Points on a hilly landscape, in no order, each with its height.
A ball rolls from a point to the lowest of its 2 nearest points, and stops where none of them is lower. Distance is the straight distance between rows; heights are no part of it.
<524>: [139  86  68 137 148 142 130 139  75 145  84 175 134 143 148 121 192 138
  59 171 140 166 136 131 126 109 115 121  88 152 156 120]  height 867
<1105>: [ 96 145 139 120 128 135 202 118 132 163  85  81 171 156 114 119 162 110
 153 135 166 175  82  74 118 108 134 193 128 109  80 110]  height 575
<250>: [116  98 149 124 147 171  65 119  97 173 114 174 107 102 114 120 162 142
 114  94 153 144 141  95 143 112 115 128  52 127 116 136]  height 400
<586>: [117 149 114 129 137 132 131 134 122 105 113  75 138 193 109 119 140 139
 113 115 203 172  97 112 134 152 153 190 178 113 204 121]  height 912
<1757>: [127 117 105  93 112 133 152 110  89 148 126 130 115 157 113 170 139 127
  86 147 101 132 153 165 148  98 137 120 104 141 185 133]  height 404
<1521>: [130 158 152 112 130 118 120 115 165  87 123  98 143 145 109 137  96 107
 144 121 128 117 140 119 121 133 142 135 173 122 128 149]  height 320
<13>: [ 88 133  89 102 156 136 108 152 156 115 107  91 140 100  91 135 151  94
 149  96 133 119 167  99 115  62 156 130 130 137 113 170]  height 78
<1221>: [139 138 157 158 128 137 142 144 148 146 119 121 164 113 102 147 140 131
 159 100 126 109  72 131  99  96 138 142 111 110  95 177]  height 690
<1092>: [113 157 142  83 127 111 151 102 136  92 107  74 158 191 110 118 132 117
 132 135 151 180 120 109 143 135 145 157 180 122 154 124]  height 878
<555>: [116 129 146  91 110 123 174 102 138 150  91 107 145 127 126 145 156 106
 155 122 145 125 142  77 116  83 125 151 105 115  47 137]  height 633
<940>: [118 130 157 163 136 150  67 123 146 116 163 149 142  78 100 106  96 127
 160 129 130 137 113 123 143 144 141 127 112 128  86 124]  height 203
<347>: [163  89  76 141 147 140 143 147  66 146  96 155 124 139 153 135 177 149
  63 134 125 115 126 163 111 110 114 118  92 140 155 144]  height 885
<283>: [128 145 143 179 120 108 162 146 146 139 150 132 162  83 141 119 135 146
 143 117  97 144  45 159 132 138 154 123 135 116 147 120]  height 324
<1164>: [136 137 100 169 177 123  92 157 147 102  87 148 129 146 167  75 150 146
 128 129 189 140 167 112  73 112 110 126 127 118 114 130]  height 518
<256>: [129 133 140 191 140 121 164 133 150 144 117 178 146 120 190  95 143 164
 103 142 120 182  96 122  89 142 117 134 125 106 151  92]  height 465
<124>: [148 134 131 147 162 110 129 135 167  90  79 174 142 169 180  70 145 139
 111 144 169 162 160 109  75 135 125 144 144 103 106 107]  height 499
<1398>: [106 130 128 151 139 137 104 119 119 144 131 149 143  91 119 130 124 135
 106 127 110 200 103 123 155 136 141 117 103 117 187 122]  height 489
<1056>: [133 142  79 124 158 126  91 134 142  70 122 146 103 141 133 119 131 103
 109 144 146 152 177 105 124 120 103  98 159 145 166 110]  height 578
<230>: [141 136  66  73 141  97 143 162 136  72 129 109 104 160 112 133 137  96
 117 134 127  79 193 174 115  88 109  74 153 152 146 120]  height 275
<1462>: [136 119 146  83 109 122 150 105 120 128 118  77 133 157 102 155 138 105
 158  90 130  61 137 140 125 105 133 130 146 121  97 171]  height 771
<521>: [105 134 114  99 154 123 135 101 157 106  97 121 140 164 142 108 158 119
 132 136 145 153 173  98 129 114 130 143 152 111 116 113]  height 406
<99>: [116 150 115 173 154 138  93 184 156 129 132 156 125  77 111 108 139 118
 133 105 125 115 135 162 105  75 162  98 105 135 140 153]  height 189
<1051>: [113 126 139 117 120 122 154  99 142 154 115 131 134 109 121 158 134 108
 133 134 112 115 161  98 119  70 125 113  94 133  51 136]  height 655
<1239>: [ 75 156 131  95 141 114 151 112 145 130  97  62 171 112  81 127 150 100
 152 119 150 181 109  78 130  93 172 178 129 124 108 138]  height 513
<1665>: [172 113  64 108 139 133 139 136 100  48 131 111 123 193 149 117 131 139
  75 159 144 113 160 161 116 131 100  98 169 143 170 110]  height 825
<63>: [163 158 141 174 140 115 169 117 160 103 109 122 143 165 184  99 130 152
 117 128 141 157 105 131  75 143 125 159 168  99 131 110]  height 497
<684>: [143 131  83 157 162 133  64 152 154  57 147 155  98 129 135 108  98 112
 117 156 159 150 174 101 114 155  85  84 159 163 161  87]  height 563
<1214>: [107 126 145 125  93 152  68 136 124 155 184 123 110  58  90 138  83 117
 147 111 100 111 137 138 172 170 141  92  84 141 113 112]  height 241
<1067>: [146  94  75 151 170 137 117 138 100 111  96 177 109 131 166 111 163 150
  67 180 128 161 145 138 127 137 103  95 109 139 160  81]  height 854
<1061>: [139 147 138 151 117 122 149 122 137  93 116  88 132 169 166 107 128 166
 122 105 136 126  94 140  96 161 138 162 186  95 174 129]  height 512
<163>: [ 70 165 120 145 156 120 138 134 164 123 101  92 172 121  92 132 145 132
 141 145 154 210 100  89 112 101 166 181 136 107 121 138]  height 487
<1771>: [169 109 155 202 135 145 105 147 138 139 136 198 135  82 158  70 134 138
 151 134 137 156 111 121 119 155 101 134  65 102  61 100]  height 111
<1698>: [135 126 132  98 145 123 129 123 161  87 124 123 115 172 155 118 109 114
 124 147 132  91 193 128 111 139 112 115 184 125 125 118]  height 251
<641>: [ 97 163 128 141 150 107 168  97 180 110 118 127 172 128 118 129 137 139
 111 151 106 220  86  95 130 125 142 144 150 111 160 122]  height 436
<1402>: [127 126 161 161 120 134 161 140 141 177 153 155 157  94 129 124 139 132
 180 142 114 133  48 113 146 158 117 149  87 119  92 137]  height 343
<763>: [159 124 163 150 112 130 119 114 135 122 165 106 148 139 164 114  91 163
 164 117 135  88  70 147 110 181 124 137 163 120 119 126]  height 540
<442>: [127 154 100 172 105 115  95 176 157  98 167 141 117 106 136 119  97 128
 132 136  97 131 146 150 129 167 131  89 182 149 189  97]  height 199
<1324>: [135 138 144 161 128 130 200 157 149 162 109 139 184 115 126 149 155 114
 146 116 107 141  74 120  91  87 132 149 102  87  92 158]  height 671
<240>: [133 123  46 135 161 127  88 164 117  73 131 147 107 130 123 115 130 107
  75 146 129 144 154 125 113 112  81  81 124 150 156  99]  height 596
<659>: [127 156 132 168 115 110 138 147 150  72 149  93 143 118 167 106 109 154
 130  95 120 108  90 160 113 166 146 138 188 123 184 147]  height 525
<1425>: [118 177  86 183 177 112 120 154 155  89 121 173 114 100 183  84 138 143
  92 177 105 194 145 138 118 150 133 104 154 121 183  83]  height 628
<17>: [119 127 130 159 152 141 104 121 163 138 109 182 124  69 118 114 133 130
 136 134 137 162 158  82 120 104 127 118  83 123  63 126]  height 412
<1255>: [144 121 136 132  97 109 144 145 133 128 152 119 110 114 152 151 100 140
 128 117  73  81 116 187 119 148 142 110 166 124 151 112]  height 255
<76>: [164 121  90  92 144 127 126 143 110  72 116  87 113 211 159 121 147 131
 118 125 156 122 140 138 119 132 123 127 168 127 163 128]  height 808
<559>: [122 159  57 173 162 112 130 179 134  64 127 147 116 114 155 101 125 124
  78 180 102 179 157 135 111 128 113  82 163 160 201  91]  height 620
<1137>: [104 110 153  93 135 134 111  59  97 150 130 137  96 112 108 159 110 127
 117 117 137 119 138  56 163 131 116 129 106 142  92 129]  height 677
<1416>: [156 134 144 134  96 127 108 162 155 142 180 139 126  87 164 129  97 152
 159 131  85  73 125 196 125 174 126 108 132 104  66  95]  height 90
<252>: [104 128 142 151 144 136 105 104 138 163 125 162 134  62 107 121 138 132
 125 125 109 191 121 114 150 124 138 107  62 117 130 123]  height 500
<162>: [145 105  74 129  98 133 104 149  74 141 149 121  92 134 104 184 114 123
  94 129  88 143 122 159 167 142 131  95 103 169 224 134]  height 230
<259>: [145 121 153 212 111 147 113 158 131 164 143 171 147  84 148  80 149 136
 134 111 116 144  83 148 109 135 125 128  53 112  88 118]  height 121
<1652>: [152 119 100 169 112 147  81 155  73 110 170 141  92 122 178  96 122 159
  94 130 121 128 132 151 148 176 124 106 115 136 208 106]  height 162
<1631>: [127 134 158 197 129 126 152 140 112 140 130 108 166 128 134 102 145 169
 112  93 144 157  24 137 119 140 126 179 128 115 171 137]  height 339
<1316>: [127 155 126 179 123 124  83 159 174 103 149 139 119  71 133 110  96 120
 131 129  98 137 125 154 128 145 152 108 145 132 147 100]  height 200
<16>: [135 136 150 109  95 110 172  92 115 139 172  99 130 132 113 174  84 122
 150 123  71  97  90 167 154 166 132 114 168 129 158 121]  height 221
<1488>: [132 125 135 168 148 163  83 146 129 166 122 194 118  66 115 119 145 128
 138 118 137 126 150 112 123  89 109 112  50 116  60 152]  height 396
<743>: [113 161 135 156 117 105 155 139 165 120 137 111 168  98 114 140 114 123
 126 123 100 143  86 153 110 116 158 126 162 110 166 149]  height 303
<1460>: [158 122 130  94 135 118 134 146 109  90 100  61 116 215 155 120 150 133
 143  92 166 110 139 148 117 118 139 151 181 103 159 151]  height 788
<258>: [101 111 130  97 113 128 118 115 108 163 145 118  97 119  77 176 116 101
 113 114  95 116 139 136 176 131 132 103  98 139 166 160]  height 327
<764>: [ 96 137 104 133 156 135  76 150 154 120 119 140 141  94  99 127 152 123
 138 110 135 118 153 116 118  66 147 112 112 136 135 169]  height 146
<1625>: [155 126 164 129 132 131 117 100 141 127 171 129 138 106 123 143  90 141
 186 141 131  99  98 100 145 184 117 137 130 130  53 112]  height 557
<931>: [100 172 133 109 146 115 134 140 149 111 101  52 148 172 103 115 141 121
 141 111 186 162 104 117 122 150 151 182 186 113 148 132]  height 897
<1097>: [132 119 153  70 132 137 131 105 103 127 100  63 118 194 128 119 143 134
 151 110 189 124 146 103 133 120 144 163 166 124 110 135]  height 840
<1436>: [125  82 124 117 134 160 111 100  81 168  99 172 104 132 138 141 158 143
 109 112 140 126 151 110 132 116 101 130  79 116 118 144]  height 428
<82>: [101 172 127  92 134 102 155 100 179  83 105 113 143 154 123 122 131 102
 127 148 108 168 166 110 121 106 153 127 171 127 136 124]  height 368
<815>: [107 150 129  95 121  99 151 109 180 123 120 132 118 101 102 142 113  98
 132 134 105  91 190 125 116  55 148 104 120 155  57 126]  height 674
<1272>: [134 143 124 124 120 121 190 149 150 149  93 115 165 116 124 145 166  93
 130 111 101  97 140 158  84  60 142 114 117 110  87 161]  height 608
<647>: [137 117 123 118 148 110 176 165 142 147  66 141 158 139 142 118 170 104
 133 109 137  87 168 153  69  67 144 129 129 104  72 171]  height 553
<761>: [133  87 168 190 112 159 106 152  83 179 149 153 122  96 124 103 160 139
 126  81 133 121  72 159 136 137 121 133  68 120 124 157]  height 147
<1126>: [ 90 120 144  71 112 130 162  64  80 180 125  84 148 126  88 168 134 112
 131 130 129 146  75  91 163 116 127 160 107 161 108 158]  height 488
<1340>: [157 106 175 207 123 139 111 159 114 166 164 159 140 106 152  85 143 143
 157  94 156 114  63 154 117 143 119 156  80 114  85 137]  height 131
<1179>: [123 124 155 141 127 143 120 128 123 179 169 150 148  67 109 131 134 126
 177 157 129 147  69  96 171 154 112 148  54 134  81 137]  height 351
<1365>: [123 127 166 103 130 136 119  96 121 127 143  99 132 137  98 137 100 142
 154 107 141  86 122 106 129 146 113 148 142 131  91 152]  height 807
<463>: [124 142 123 133 103 132  74 164 137 115 173 117  98 104  93 147  78 113
 160  91 111  62 144 162 143 156 139 105 163 138 152 143]  height 780
<826>: [ 75 124 131 112 134 140 134  88  71 183 126 112 146 120  90 164 124 140
 111 122 129 176  70 108 178 135 126 168  97 132 137 159]  height 524
<1719>: [132  86  59  63 131 141 144 140  80 148 100 130 137 142 116 159 174 115
  80 139 119 132 150 159 121  52 146 119  89 156 157 147]  height 812
<97>: [139 126 169 131 130 138 117  99 134 128 165 135 130 142 140 130  87 153
 165 130 131 117  85 113 130 196 116 144 138 102 104 108]  height 549
<621>: [149 149  94 170 159 123  60 175 163  68 140 160  92 120 165  84 101 124
 129 135 153 107 158 138 104 153 103  96 167 148 149 101]  height 554
<213>: [105 141 125 162 122 124 156 139 123 155 125  90 166 124 133 121 156 154
 113  91 129 153  29 137 120 113 149 167 141 123 186 168]  height 322
<611>: [152 108  67  78 170 114 131 187 132  96  91  98 142 154 136 120 183  93
 139 104 146  95 183 171  94  65 122  89 147 140 106 134]  height 403
<1584>: [171 113 160 122 115 126 159 129 105 126  95  75 123 215 169 126 151 152
 149  89 186 102 130 144 107 131 130 173 164  96 133 139]  height 769
<231>: [130 138  93  81 136 113 109 143 152  70 119 104 106 159 108 134 124  80
 145 119 141  94 193 139 134  94 115  90 170 149 135 147]  height 225
<1000>: [143 123 108  90 128 132 111 122 139  93 147 148  81 153 122 131  96 106
 127 147 132  98 189 125 145 152 102  94 160 155 130  95]  height 287
<1726>: [131 101 162  92 105 157 148  58  91 154 121 137 115 158 139 158 122 130
 134 130 148 120 129  73 143 128 105 141 106 129  78 123]  height 658
<874>: [143  79 109 118 141 150 139 135  79 153  71 166 133 158 165 114 165 119
  95 138 169 118 178 110 102  93  98 148 105 110  81 133]  height 523
<1554>: [134  91 169 120  98 149 133 108 100 178 172 135 128 107 130 158 104 148
 158 129 110  94  84 128 149 181 105 120  93 127  99 122]  height 572
<1049>: [152 106 129 150  98 152  59 158  97 108 179 141  92 131 164 105 102 150
 126 109 125 120 126 143 149 215 115 126 147 138 196 101]  height 145
<983>: [145 109 148 124  87 148  80 136  91 122 178 119  88 122 139 131  92 142
 128 117 102  91 137 170 151 212 123 116 144 129 175 103]  height 128
<1574>: [ 95 121 112 163 133 126 145 151 101 156 102 122 159 115 145 125 186 145
 103 100 127 169  63 143 123  87 158 151 104 131 203 162]  height 290
<360>: [163  98 175 134 117 124 144 109 116 137 117  89 119 201 147 130 129 161
 156  80 183  66 102 137  97 160 107 160 145 101 122 143]  height 757
<1147>: [121 148 134 103 112 130  92 124 135 120 146  97 100 123  71 165  91 100
 152  97 121  70 148 122 137 136 129 116 151 135 126 173]  height 768
<1080>: [121 136 163  86 119 124 190  88 117 146 106  94 149 169 125 133 133 113
 162 129 155 125  99  87 126 118 122 161 137 123  61 140]  height 606
<330>: [117 105 144 108 129 145  92  80 136 127 152 170  77 110 126 128  85 134
 112 147 119 133 185  80 152 170  93 118 108 152 116  86]  height 334
<892>: [148  78 132  94 124 157 128 117  71 160  86 141 112 164 148 135 176 131
 128  89 170 104 159 111 114  94 101 158 100 121 100 150]  height 471
<1291>: [111 156 135 183 140 124  66 126 156 101 149 149 129  70 116  93 101 126
 130 120 126 167 114 123 138 135 148 127 120 124 141 120]  height 190
<135>: [171 127 150 183 118 136 136 162 148 153 135 211 131  85 164 112 116 125
 180 154 117 122 129 118 120 131 111 140  71  98  37 117]  height 97
<709>: [129 136 147 139 142 134  98 164 139 124 112  82 138 158 107 116 133 144
 175  72 187  75 131 131  92 110 147 167 139 110  96 171]  height 734
<766>: [ 80 177 124 140 140 130 131 137 122 147 155  97 156 119  89 126 108 138
 122 119 168 208  26 116 139 155 130 189 141 140 163 151]  height 408
<566>: [132 113 157 104 114 147 149 101 101 147 137 101 129 133 114 164 124 122
 163  95 120  75 118 105 122 104 113 139 118 119  64 154]  height 792
<432>: [125 158 155 144 137 121 124 137 138 146 142  96 155 125  95 141 112 147
 179 119 168  94  66 117 114 114 137 169 125 122  62 173]  height 706
<117>: [121 113 138 105 130 147 112 109 123 121 126 103 118 163 128 139 133 142
 138 105 162 122 134 115 125 131 125 162 139 116 137 149]  height 821
<1526>: [100 163 145 121 136 118 134 104 141 126 143  90 148 130  85 137  97 127
 138 135 143 172  70 108 129 163 131 179 168 134 150 137]  height 378
<632>: [125 128  47 142 147 116 108 164 125  77 133 143 113 119 120 120 119 115
  68 175 109 184 164 143 129 110  89  64 141 175 194  61]  height 610
<785>: [104 114 116  89 121 140 171  89 101 152 101 150 125 145 129 145 146 133
  93 167 119 155 156 113 133  80 137 129 106 143 118 123]  height 725
<1308>: [139 140 141 199 114 121 169 151 143 154 134 151 150  84 180 105 157 160
 106 157  88 187  86 153 112 136 133 121 109 114 156  98]  height 472
<441>: [123 149 128 163 151 113 152 115 163 124 110 148 139 119 159 115 136 146
 101 159 110 196 116 119 118 140 140 128 142 116 173 116]  height 454
<339>: [149 111 169 190 104 144 150 147 100 176 153 133 150 129 145 107 150 160
 139  94 135 144   4 145 128 158 112 177  94 111 135 134]  height 342
<1129>: [130 146 113 170 166 120  79 152 158  80 131 169 106 127 166  78 120 146
 117 140 146 146 141 116 112 161 126 117 143 129 143 107]  height 546
<1189>: [138  76 148 165 110 176  83 154  62 192 131 155 102  83 142 118 172 137
  94  86 133 100 114 173 131 125 122 109  36 119 131 145]  height 174
<629>: [135 119 158  98 104 137 107 103 126 163 190 138 118  89 110 156  92 135
 191 136 114  77  88 116 168 184 109 135  99 139  67 118]  height 564
<1392>: [ 87 116 130  69 108 128 139  63  95 154 123  95 117 127  74 166 120  99
 113 124 119 138 134  77 165  91 149 131 116 152 124 147]  height 437
<202>: [141 120 172 134 132 137 122 141 120 149 126  76 136 169 116 134 135 157
 166  67 209  68 116 125  94 155 122 171 145 108  89 142]  height 747
<1646>: [118 145 150 131 137 135 103 143 140 130 117  94 145 124  94 137 117 139
 174 102 182  94 125  95 108 117 139 163 134 120  40 160]  height 719
<1437>: [147 138 132 140 163 108 160 108 160 102  89 149 133 173 179  92 143 141
  95 164 135 163 153 128  83 151 123 134 170 120 145 111]  height 477
<1753>: [150 119 150 135  96 101 149 134 120 155 177 106 138 137 151 152  95 162
 134 121  59  94  80 186 147 174 143 116 153 116 144  99]  height 240
<645>: [120 149 156  71 123 114 159 102 126  97  95  52 128 196 114 103 132 126
 158 118 179 158 159  85 144 129 152 179 183 122 114 115]  height 858
<1509>: [108  99 139 133 130 155 116 109  80 177 126 119 144 119  96 147 134 147
 103  98 122 160  82 141 158 132 133 136  78 132 172 149]  height 547
<321>: [107 156 125  87 115  93 154 111 183 116 133 141 108 110 114 150  90 100
 131 164  83 100 194 149 137  96 126 101 135 166  86 113]  height 686
<929>: [132  98 149  88  87 143 177  81  91 154  93 115 137 184 142 137 148 120
 134 114 146 126 127  94 141 107 125 159 127 122  84 138]  height 635
<1529>: [143 151 146 162 104 117 145 143 149 109 171 103 150 126 157 115  87 160
 158 111 108 100  66 154 130 194 151 131 191 111 143 121]  height 534
<105>: [144 101  91  88 159 124 150 170 128 123  65 136 145 153 144 114 180 111
 118 133 148  83 189 157  98  63 125 114 134 125  84 162]  height 478
<1363>: [111 159 139  69  88 105 153  88 159 113 145 109 109 127  80 160  87  88
 128 138 103  88 174 110 154 102 138 103 143 154 100 133]  height 699
<1099>: [146  81 130 109 124 158 149 102  76 173 100 175 105 147 148 131 135 112
  98 133 142  96 181 105 110 111  82 133  83 127  45 132]  height 571
<840>: [133 123 107  78 109 111 177 111 110 124 126 134 104 166 135 148 116 112
  86 187  85 118 159 163 136 111 143 112 134 150 188 109]  height 362
<481>: [169 144 145 159 106 121 102 162 178 136 159 157 142  74 146 135  90 137
 196 136  94  65 116 186 113 120 144 110 138 111  62 119]  height 76
<1648>: [131 103  93  68 115 132 186 115  93 162  75 146 139 168 119 155 167 136
  81 185 115 133 169 153 127  59 143 118  84 153 133 136]  height 762
<694>: [124  96 160 162 129 167  81 139 101 173 130 181 104  96 116 109 144 141
 133  91 159 117 129 100 117 111 112 141  56 113  65 158]  height 379
<554>: [102 141 120 139 154 121 109 110 175 114 119 162 136 112 126 128 120 121
 128 138 125 158 146  89 114 111 136 125 122 113 107 136]  height 432
<1223>: [ 83 140 126  88 147 117 120 123 143 115  91  66 134 117  88 117 148 112
 151 113 162 145 156  50 141  85 163 159 142 127  73 141]  height 473
<146>: [105 142  97  73 133 127 103 140 132  91 134  86 132 123  72 147 139  72
 151 103 140 115 175 108 141  82 140 109 150 149 140 153]  height 159
<774>: [140 107 177 157 130 158 100 124 124 152 144 162 134  89 111 124 134 144
 155 116 143 132  97  87 150 140 102 137  67 125  66 129]  height 361
<884>: [105 174 127 116 145  95 189  82 184  92 104 119 165 166 139 114 134 111
 124 161 109 202 129 105 120 123 155 135 184 106 176 109]  height 407
<1194>: [148  99 122  94 136 139 141  91 104 133 114 169  95 154 155 132 129 140
  97 165 134 112 191 128 122 136 104 108 116 145 114 108]  height 627
<1112>: [156 119 147 175 114 129  95 157 163 155 163 160 153  65 138 128  99 122
 203 149 105  79 119 145 147 128 127 109 101 112  39 123]  height 61
<1261>: [110 122 124  81 143 114 116 120 139 101  87 102 123 140 118 103 157 121
 142 116 160 144 193  60 125  93 138 148 138 137  87 126]  height 439
<938>: [153 130  77 100 162  97 110 186 136  83 113  99 110 147 123 123 158  94
 116 111 135  44 173 190  96  90 113  71 161 140 122 154]  height 336
<167>: [ 90 179 110 134 153 113 121 129 187  95 116 126 162 109  82 125 124 121
 145 141 124 178 133  90 125  90 165 141 131 109 129 142]  height 457
<1196>: [103 126 149 130 129 145  76 133 137 141 154 147 116  66  83 137 105 123
 139 107 112  97 134 133 141 132 133 104 102 137 104 137]  height 224
<359>: [120  90 141  91 132 137 135  88 106 161 115 175  75 119 137 144 126 121
  96 154 119 101 199 113 140 114  89 118  88 146  66 107]  height 603
<1037>: [160 108  83 128 147 129 136 114 112  91 111 165  99 163 181 106 144 152
  73 184 133 161 140 138 112 151 111 110 139 134 181  90]  height 846
<1745>: [143 124 127 155 154 140  89 151 143 111 118 150 115 131 170  96 121 151
 119 123 162 104 146 133  89 152 114 121 143 116 125 132]  height 535
<1309>: [143 129 152 131 113 115 224 140 131 157  86 120 185 152 135 145 165 102
 150 112 111 122  97 139 100  76 135 145 120  93  85 159]  height 647
<1210>: [ 96 123 136 101 132 128 127  73 106 153 128 146 124 110 104 156 133 117
 106 147 120 176 113  51 169 136 112 124  99 139 103 110]  height 693
<1776>: [143 106  87 140 137 116 130 166  82 136 119 141 109 120 143 127 152 145
  81 149 100 106 132 186 123 123 124 103 110 137 174 127]  height 898
<526>: [114 161 139 113 121 121 123 104 161 107 156 109 144 111  93 146  70 109
 148 139 107 144 108 114 140 172 137 140 169 133 127 120]  height 352
<937>: [127 133 119 175 150 128 108 157 132 141 123 162 128  84 151 103 156 146
 106 114 128 123 112 148 101 104 142 111 103 117 145 139]  height 215
<122>: [144 111 153 119 101 139  83 114 137 128 175 146 102 107 138 133  76 146
 131 123 105 107 155 144 158 201 125 106 129 121 133  83]  height 112
<496>: [106 137  95 173 139 129 134 167 105 132 106 140 140 101 145 117 181 146
 101 100 118 139 103 162 101  67 148 120  98 128 193 155]  height 252
<1496>: [103 157 125 131 100 102 159 126 147 125 151 102 146  99  97 161 105 112
 121 138  75 134 116 158 145 125 157 122 156 125 208 125]  height 277
<765>: [117 124 153 143 135 148 151 119 143 184 121 173 137  69 103 157 147 122
 130 136  94 158 121 106 141  93 117 105  53 120  95 120]  height 511
<465>: [142 142 111 128 110 107 145 142 135  89 135 121 109 138 160 126 106 128
 117 134 103  88 140 178 113 156 133 114 189 128 190 128]  height 278
<1731>: [109 114 133 107 124 144 155  69 111 164 122 154 117 136 125 156 128 130
  96 163 108 186 123  98 156 135 125 132  90 131 139 100]  height 705
<738>: [125 119 142  65 104 133 117 106 104 120 143  76 117 157  91 169 116  89
 140  95 128  60 157 143 156 120 134 128 153 143 129 179]  height 746
<1530>: [154 124 146 134  85 119  95 135 152 140 190 142 112 109 153 123  82 148
 139 124  85 102 123 166 139 202 120 108 162 109 106  82]  height 101
<1415>: [110 136 141  40  90 118 136  91 119 123 137  86 110 146  81 141 121  89
 130 122 123  80 165 104 166 105 131 108 139 149 111 155]  height 718
<1005>: [125 144  96 154 113 115  70 172 153 119 155 162  99  86 129 113  99 135
 104 150  97 154 177 144 154 174 116  89 136 150 177  75]  height 188
<1283>: [114 140 131 113  93 109 144 121 126 133 160  92 133 137  87 170  82 100
 132 135  81 117 114 161 151 152 139 125 183 149 196 129]  height 250
<249>: [146 134 168 188 127 118 166 155 141 159 144 144 166 108 153 112 144 139
 165 128 114 140  25 128 123 152 124 151 117 114 132 139]  height 333
<850>: [147 136 119 116 115 102 159 116 139  63 131 112 108 187 164 116 112 114
 101 160 118 122 158 165 129 145 127 111 191 132 184 100]  height 305
<1651>: [134 117 144  83 120 141 115  66 103 121 151 155  72 151 129 144  81 122
 121 148 128 102 201 107 161 172  96  97 134 149 112  86]  height 314
<1461>: [107 123 124 170 117 118 131 130 128 161 129 143 134  82 152 114 145 158
  96 149  83 184 105 156 128 133 144 112  81 121 178 109]  height 479
<145>: [174 117  70 115 124 130 148 118  98  68 131 142 100 188 164 113 115 132
  59 200 126 143 138 153 130 156 110 113 160 153 192  86]  height 838
<1440>: [134 101  96 118 117 118  95 141  97 122 145 139  97 130 127 142 106 127
  96 147 105 139 153 142 166 156 107  98 114 152 203 112]  height 198
<539>: [ 85 160 146  85 134 108 186 109 140 133  86  58 168 158 103 119 156 125
 159 126 163 184  97  94 135 107 160 174 149 125  89 114]  height 548
<281>: [160 131 100  94  95  94 172 133 113 100 126 119 102 180 145 121  97 129
  91 199  92 101 168 180 127 128 131 107 161 156 190  85]  height 332
<968>: [151 138 139  94 122 126 113 122 163  76 135  95 105 168 128 124  95 109
 145 113 146  78 174 137 140 153 128 130 186 133 122 144]  height 285
<695>: [158 108 156 168 115 139 121 141 130 152 149 183 131  93 139 128 110 136
 197 151 140  75 116 114 132 144 113 131  77 108  31 125]  height 79
<1407>: [119 106  92 115 102 122 104 143  66 167 146 112 117 112  69 196 121 109
 113 104 101 126 124 159 179 127 143 109  90 156 207 166]  height 276
<1547>: [108 122 117  71 115 125 147  98 109 139 130 104 127 140  91 174 115  96
 116 131 106 121 145 121 170  85 156 113 121 145 173 150]  height 381
<11>: [146 118 109 159 128 128  91 143 112 116 157 159  82 110 150 104 116 136
  97 154 111 160 149 142 152 179 120  96 126 144 198  91]  height 176

For each start below, name the point where the ball stops.
<629> -> <1437>
<645> -> <1080>
<252> -> <82>
<145> -> <13>
<559> -> <1437>
<1105> -> <694>
<1147> -> <1080>
<1547> -> <1112>
<442> -> <1112>
<1272> -> <13>

Call two points neighbours if one is among the 2 nearest of the other. Go from one point of each pair to the other, from neighbour to neighbour, staying as low as possible. Name the highest point that can't be avoided.
<16> and <13> -> <339>
<82> and <694> -> <765>
<1291> and <1112> -> <1316>
